Points on a hilly landscape, in no order, each with its height.
A climber steps from a point to the highest of its 2 nearest points, and stops where none of them is higher. Distance is the straight distance between rows; heights are no part of it.
k56: [ 65 112 152 147  62 127 140 135  83 138 132  83 101 133 155 116  86 108
 121 112 118 106 121 131 183  72 142 134 126 147]  height 45.1
k85: [170 153 176 115 109 144 171 118 147 173 128 158 124 159 130 141 129 161
 139 202 144  75 173 140 138 185 146 104 116  79]  height 33.0
k72: [161  82 130 106 128 115 149 160 174 137 181 131 129  93  97 110 177 125
  79 116 147 146 165 103  79 153 145 116 134  65]  height 31.1
k265: [137 168  93 117 153  71 146 109 136 124  93 106 165 186 156 114 132 123
 173 112 154 148  81 149 128  66 113 147  96 181]  height 37.3
k410: [145 136 140 140 127 116 160 154 143 158 137 111 162 152 156  68 147 135
 110 144 108 122 183 106 145 151 187 127 154 117]  height 11.5
k177: [ 88 146 134 102  96 112 140 104 109  98 114 142  83 129 150 154 109 119
 151  84 149  88  66 152 180  72  99 111  65 133]  height 26.7
k841: [170 106 119 183 125 143  58 116 139 201 156 181 107 149 215 136 106 181
 118 138  99 158 121 130 128 171 137 124 169 171]  height 31.4
k225: [ 67 133 169 124  48 146 131 110  65 119  90 102 131 118  78 134 110  93
 143 120 135 138 136 144 169 128 109 127 142 154]  height 55.1
k125: [139 141 107 108 168 128 153 154 161 145 122 118 179 153 129  84 156 114
 146 179 134 102 174 107 138 163 138 139 137 108]  height 9.4
k439: [138  90 127 169 181  36 107 112 124 142 118 137 115 131 188 176 146 121
 112  83 124 170 114 144  99 118 185 148 127 165]  height 5.5
k750: [134 177 127 138 155  44 100 109 132 145  92  90 140 136 142 162 175 116
 176 153 164 119  77 144 125  93  79 110 109 166]  height 44.7
k324: [189 162 113 119 181  76 107 100 163 133 131 103 124 122 153 157 176 122
 168 161 155 105 104 141 103  97  76 127 104 145]  height 37.2
k474: [106 123  67 100 115 188 131 154 133  86 127 150 126 109 120  85 118  86
 113  91 151 126 135 107 151 159  75 130 137 106]  height 23.0
k179: [118 139 185 126 107 110 176 163 138 111 133  47  94 119 129 110 128 137
 139 135 129 114 112 144 113  35 175 109 101 103]  height 32.5
k401: [113 117 133 135 139 138 128 141 107 140 174 147 101 110 157 126 108 121
  81  76 149 156 125 115 121 129 103 116 107 122]  height 26.4
k818: [137 160 149 131 114 182 153 127 116 127  92 155 114 143 131 125  79 140
 129 159 100 101 138 146 177 184 122 135 133 126]  height 12.4
k875: [ 93 141 103 119 164 134 104 130  97 139  99  90 171 139  98 112  92  97
 163 195 138 139 126 128 135 140  81 151 137 182]  height 14.6
k223: [102 130  54  99 174 160  64 135 134  86  96 142 149 106  91 144 149  88
 166 174 132  90  96 130 115 175  53 144 133 136]  height 26.9
k489: [100 117 130 102  82 205 131 161 120 101 101 123 155  97  90  80 118  91
 115 112 130 134 164 107 151 148 118 118 155 107]  height 20.7
k699: [ 80 151  59 121 118 113  89 142 149  62 106 113 176 111  77 128 208 107
 145 127 139 123 101 103 130 135 105 128 155 125]  height 31.7
k298: [135 140 166 168 172 111 157 151 148 132 150 113 107 148 163 143 142 155
 105 184  92  69 143 119 142 103 190 136 129  98]  height 34.2
k656: [ 84 148 106 130 169 124  96 148 118  85 137 101 122 113  80 169 152 113
 164 180 135  83  72 119 129 102  76 160 123 147]  height 27.1
k427: [170 153 104 123 172  71 117  90 150 110 116 148 136 139 127 170 179 129
 120  85 148 172 122 143  89 116 126 131 119 123]  height 1.4
k879: [177 136 163 119 136 188 125 138 131 178 135 163 130 130 139 115 117 153
 124 199 148  93 154 120 121 186 103 106 121  94]  height 37.8
k944: [170 111 124 153 177 147 102 134 121 178 150 187 150 139 166  98 124 147
  92 135 124 154 155 114 111 213 137 126 148 140]  height 15.5
k480: [ 87 129 115 114 102 118 136 173 130 101 120  85 194  98 100  60 177 108
 150 101 118 138 176  83 155 100 142 104 142 152]  height 16.1
k104: [109 134 138 129  78 137 141 143  95 148 119 135 121 134 139  70 124 107
 110  61 161 132 173 126 157 179 122  98 156 132]  height 16.6
k224: [136 129 184 114 103  93 100  55  90 146 135 134  88 130 111 188 111 167
 144  80 158 139  90 177  90  81 132  87  94 138]  height 15.6
k794: [115 140 134 110 141 170 131 154 141  96 127 103 118  92  73 141 125 108
 161 205 114  80 101 121 144 124  78 163 122 127]  height 24.9
k418: [100  71 113 169  74 124  72 112 106 162 115 143  94 127 128 179  99 133
 100 118 109 152 149 126 132 136 156 148 201 135]  height 22.8
k173: [133 147 135 166 110 183 109 117  98 157 113 151 100 145 176 143  57 149
 129 177  87 112 134 136 179 167 112 139 146 156]  height 15.2
k488: [ 96 130 144 108 100 139 151 110 116  92 136 147  63 126 143 179  84 140
 102  64 132 123  98 153 157  94 116 101  69  93]  height 22.1
k646: [108 155 110 101 112 142 161 159 157  74 113 100 178 124  89  81 146 137
 172 127  95 111 151 102 172  96 159 122 130 140]  height 13.9
k345: [113 157 150 127  96 102 136 114  79 156 118 141 102 143 178 108 121 115
 141  54 171 107 141 142 180 147 110  97 122 153]  height 20.1
k873: [ 98 121  87 131 178 135  85 130 117 157  79 107 181 147 129 107  89  96
 133 208 113 146 163 123 133 177 130 149 162 175]  height 12.8
k161: [104 134 179 143  85 114 167 122 101 122 116  76  89 139 135 134  91 137
 128 119 112 118 107 164 136  57 172 123 107 128]  height 38.0
k391: [170 142 180 117 134 105 178 164 158 147 148  77  90 130 153 113 141 152
 129 175 132  82 117 141  96  48 163 117  97  90]  height 27.8
k943: [130  47 139 176 120  87  94 141 107 184 160 101 146 114 120 125 134 131
  98 129 114 190 140 109  76 123 171 148 183 163]  height 22.6
k305: [138 131 122 149 219  59 114 135 132 116 134 134 125 121 166 162 165 108
 119 104 137 137 109 130 114 118 147 140 117 151]  height 3.6
k83: [138  84 118 150  93 143 100  69 105 156 112 176 123 153 107 163  69 167
 113  99 106 174 141 142 103 142 144 132 167 144]  height 19.6
k158: [106 137 153 116  65 163 169 122 118 106 101 112 123 131  94 127  79 127
 139 120  56 145 120 143 169 123 159 170 126 137]  height 13.7
k978: [ 99 110 115 121 156  93 164 200 155 113 161  92 116 112 173  87 143 104
 112  78 149 133 100 112 126  93 139 124  99 135]  height 34.4
k632: [132 112  97  99 126 156 132 131 184  67 112 148 155 106  69 136 167 111
  97 112 122 146 170 104 113 144 155 130 135  56]  height 32.0
k18: [166 139 175 154 111 125 155 149 134 170 170 159  85 145 188  87 137 181
  88 101 132 113 136 149 125 157 174  77 123 113]  height 46.4
k448: [146  77 166 124 139  82 139 146 147 158 157 136 168 126  79 127 198 131
 102 134 137 148 183 114  73 169 189 116 149  99]  height 28.2
k683: [127 140  86 107 139 178 125 130 102 132 103 156 159 139 131  88  98  98
 137 102 156 146 147 119 143 170  84 143 140 135]  height 20.8
k133: [106 112 131 141 152 130 112 133  88 143 134  75 175 124 111 109 116  94
 134 161 131 164 133 105 109  91 110 170 144 167]  height 16.8
k307: [163 150 154 124 152 111 182 155 176 135 163 118 113 148 151 137 172 141
 132 186 121  57 150 120 123  99 167 129 105  62]  height 30.5
k27: [146 115 166 145  89 162 151 155 147 154 191 164  97 139 121  74 133 189
  76 123 122 128 136 138 101 163 161  65 134  80]  height 39.1
k40: [211 156 160 107 157  95 162 110 167 179 146 158 124 159 173 141 151 176
 145 163 143  83 167 142 112 154 157 102 107  96]  height 27.9
k928: [155  77 138 117 107 165 152 156 179 139 192 168 114 116  82 101 144 172
  73 126 133 142 143 118  64 158 144  82 131  45]  height 34.3
k193: [ 99 134  76 121 154 127 123 130 149  68 117 131 156 126  92 136 159 101
 108  94 130 162 133 104 120 125 126 146 142 112]  height 34.7
k258: [ 99 121  61 105 125 190  94 129 140  73 100 151 127  88  95 135 140  72
 140 122 143 106 105 123 137 165  54 138 136 115]  height 25.0
k78: [113 122 118 144  99 153 134 161 118 148 117 120 168 137 154  50 131 112
 106 109 113 139 181 100 168 175 162 120 177 131]  height 13.8
k128: [124 153  80  95 123 164 167 173 187  54 135 122 138 125  93  97 131 137
 143 119  97  91 128  99 164 109 141 143 127 103]  height 12.3
k756: [120 128 131 113  78 161 157  93 108 111 137 179  84 144 130 162  51 170
  94  60 108 160 106 158 144 125 137 120  87  94]  height 18.3
k248: [187 163  62 102 110 103 134  65 168  87  97 149 136 134 130 150 157 116
 155  88 139 163 103 148 116 113  79 135 111 122]  height 0.7
k294: [159 149  79 105 134 136 169 148 190  92 128 133 132 137 128  95 165 122
 144 138 131  72 152 115 149 141 128 134 128  88]  height 10.6
k185: [154 125 152 153 176 185 127 150 133 155 173 166 128 131 146 124 132 158
  91 207 117 107 144  99 109 157 128 140 122  83]  height 43.3
k542: [141 145 182 125 134 124 100  73 100 124 132 144  94 122 121 213  98 154
 136 117 126 127 114 147 115 104 116 120 107 136]  height 11.4
k306: [174 110 170 117 104 156 144 103 111 161 124 151 132 140  61 123  82 168
 136 147 133 152 125 151  73 132 124 111 139 129]  height 24.5
k241: [ 79 136  52 126 159 126  72 158 151  55 140 116 124 105  79 152 183 118
 136 154 130  71  85 107 117 139  90 146 138 131]  height 29.3
k705: [137  43 169 164 127  95 117 137 128 191 170 130 156 127  77 107 146 148
 101 156 111 161 151 120  60 152 182 106 188 135]  height 25.4
k933: [201 157  75 109  93 126 136  53 166  92 110 126 122 105 138 140 132 113
 175 132 122 120  79 162 123 120  50 132  96 147]  height 3.0
k819: [117 118  84 119 179  69 134 173 157 115 147  88 138 118 163  94 170  97
 148  94 164 133  69 118 109  81 119 149  98 164]  height 37.9
k507: [ 70  94 164 135  91 119 116 116  82 109 146  91 129  97  68 161 126 100
 105 119 139 161 123 123 104  73 120 137 123 130]  height 42.1
k696: [164 124 155 170 125 113 115 134 107 183 162 163 104 139 220 104 103 165
 110  90 123 142 119 139 142 162 157 103 139 163]  height 38.3
k211: [104 153  94 112 133  79 123 108 123 115 111 128 120 150 178 125 147 113
 173  84 178  95  57 141 158  79  98 122  78 157]  height 31.6
k321: [ 52 122 153 136  93 122 109 109  64 117 126  97 127 110  81 158 129  79
 132 137 150 127 102 126 157  86  81 143 118 157]  height 47.9
k860: [176  97 156  80  82 174 156 119 162 140 111 140 147 125  32 124 122 150
 136 162 113 149 138 156  72 138 149 130 122  71]  height 27.5
k52: [125 134  87 132 209 151 104 147 105 141 131 160 147 143 172  90 115 116
 125 131 120 137 142 109 141 192 104 151 144 134]  height 18.2
k397: [136 129 112 126 182  46 154 132 133 139  98 113 135 155 213  97 152 115
 159  85 163 148  74 137 118  71 153 139  81 175]  height 43.1
k521: [204 178 148 106 184  69 125  92 161 161 120 140 136 143 175 148 158 151
 161 141 164 110 157 147 124 168 126 103 110 140]  height 29.5
k840: [ 62 107 117 134  49 159 143 136 120  90 113  96 143 101 110 121  89 126
 130  96  52 150 154 100 182  81 171 139 136 141]  height 16.2
k235: [122  93 141 157 162 102 124 142 107 151 165  91 147 122 134 111 130 111
  96 121 126 179 129 105  91  86 150 160 137 149]  height 19.5
k408: [130 115 104 121 158 124 134 170 137 121 187 113  90  90 170 112 127 101
 109  93 167 122 105 105 126 105  72 128 101 122]  height 30.4
k209: [119  79 128 191  88 159  64 126 105 188 155 165  87 126 171 138 102 154
  94 138 107 149 127 122 127 164 129 125 181 153]  height 26.5
k351: [113 129 152 172 171 160  82 117  79 146 155 145  94 113 181 166  87 139
 118 149 102 102 123 111 156 137 111 139 137 151]  height 19.1
k869: [133 143 165 125  69 156 160 102 112 127  84 145  99 149  91 154  82 150
 127 123  76 133 140 169 158 176 161 137 143 121]  height 11.7
k65: [139 116 154 132  92 116 120  81  90 149 113 130 134 151  81 139 102 148
 131 100 148 170 140 154  89 122 133 113 141 146]  height 21.3
k148: [164 157  96  93 138 158 123 102 134 108 117 144 117 114 123 151 104 111
 172 134 132 116  95 137 140 127  50 153 105 144]  height 5.6
k329: [ 63 109 127 142 133 129 114 127 112  86 137 118 124 102  89 156 136  94
  91 102 130 154 138 105 121 117 127 141 143 120]  height 37.7
k22: [107 138 139 137 151 173 115 134  79 119 144 139  95 104 133 146 101 110
 122 128 135 110 125 111 144 137  78 134 126 130]  height 22.5
k43: [ 82 115  95 137 146 165 108 153 124 126  90 110 181 136 115 108  91 111
 140 200  72 120 158 107 158 151 153 162 174 147]  height 11.3
k282: [144 132 134  92 134 163  95  68 101 110 127 168 118 103 111 198  97 118
 144 110 143 154 100 130 127 124  70 152  99 130]  height 8.0
k615: [151 206  79 124 138  65 111 108 173 109  84 108 151 146 121 170 163 149
 191 171 142  91  74 152 150 134  70 115 119 158]  height 54.7
k377: [ 76 113 142 116  67 178 129 155 106  99  87 100 189  89  86  78 114 106
 147 123  88 140 178  97 165 120 156 117 155 145]  height 18.6
k838: [119  95 153 155 127  46 121  91 123 138 104 102  95 144 147 169 139 153
 106  81 125 155 117 167  75  84 208 111 120 135]  height 8.2
k597: [165 162 151 125 135  93 129 118 109 170 119 129 121 145 171 110 135 129
 147  98 169 125 152 148 138 151 111 106 130 161]  height 24.0
k113: [120 116 165 126 142  77 129 101 124 119 123 118  77 118 148 179 136 151
 113  75 156 145  95 158  76  74 160  95  76 108]  height 11.1
k432: [141 138 138 169 173 166 154 152 151 124 162 133 131 153 150 129 118 154
  98 218  67 106 138 105 141 119 169 167 127  97]  height 38.2
k434: [172 127 115  82  98 155 155 114 183 104  91 145 172 139  61 133 157 123
 131 144 121 147 166 140 110 154 159 133 123  57]  height 29.8

For each start below, name the point where the climber stops.
k875 -> k18
k351 -> k397
k158 -> k225
k646 -> k225
k248 -> k224
k683 -> k225
k125 -> k521
k756 -> k397
k83 -> k18
k860 -> k225
k427 -> k224

Two climbers start at each pair of points below. Name the first point that both come to, or write -.
k128 and k794 -> k241
k65 and k869 -> k193
k818 and k43 -> -
k52 and k294 -> k474

Call two points neighbours if one is among the 2 nearest of the other. Go from one point of each pair to the other, from neighbour to neighbour, staying as high as possible. Name the lowest point that can't be avoided.
k225 and k397 -> k869
k18 and k225 -> k83
k224 and k521 -> k148
k521 and k185 -> k40
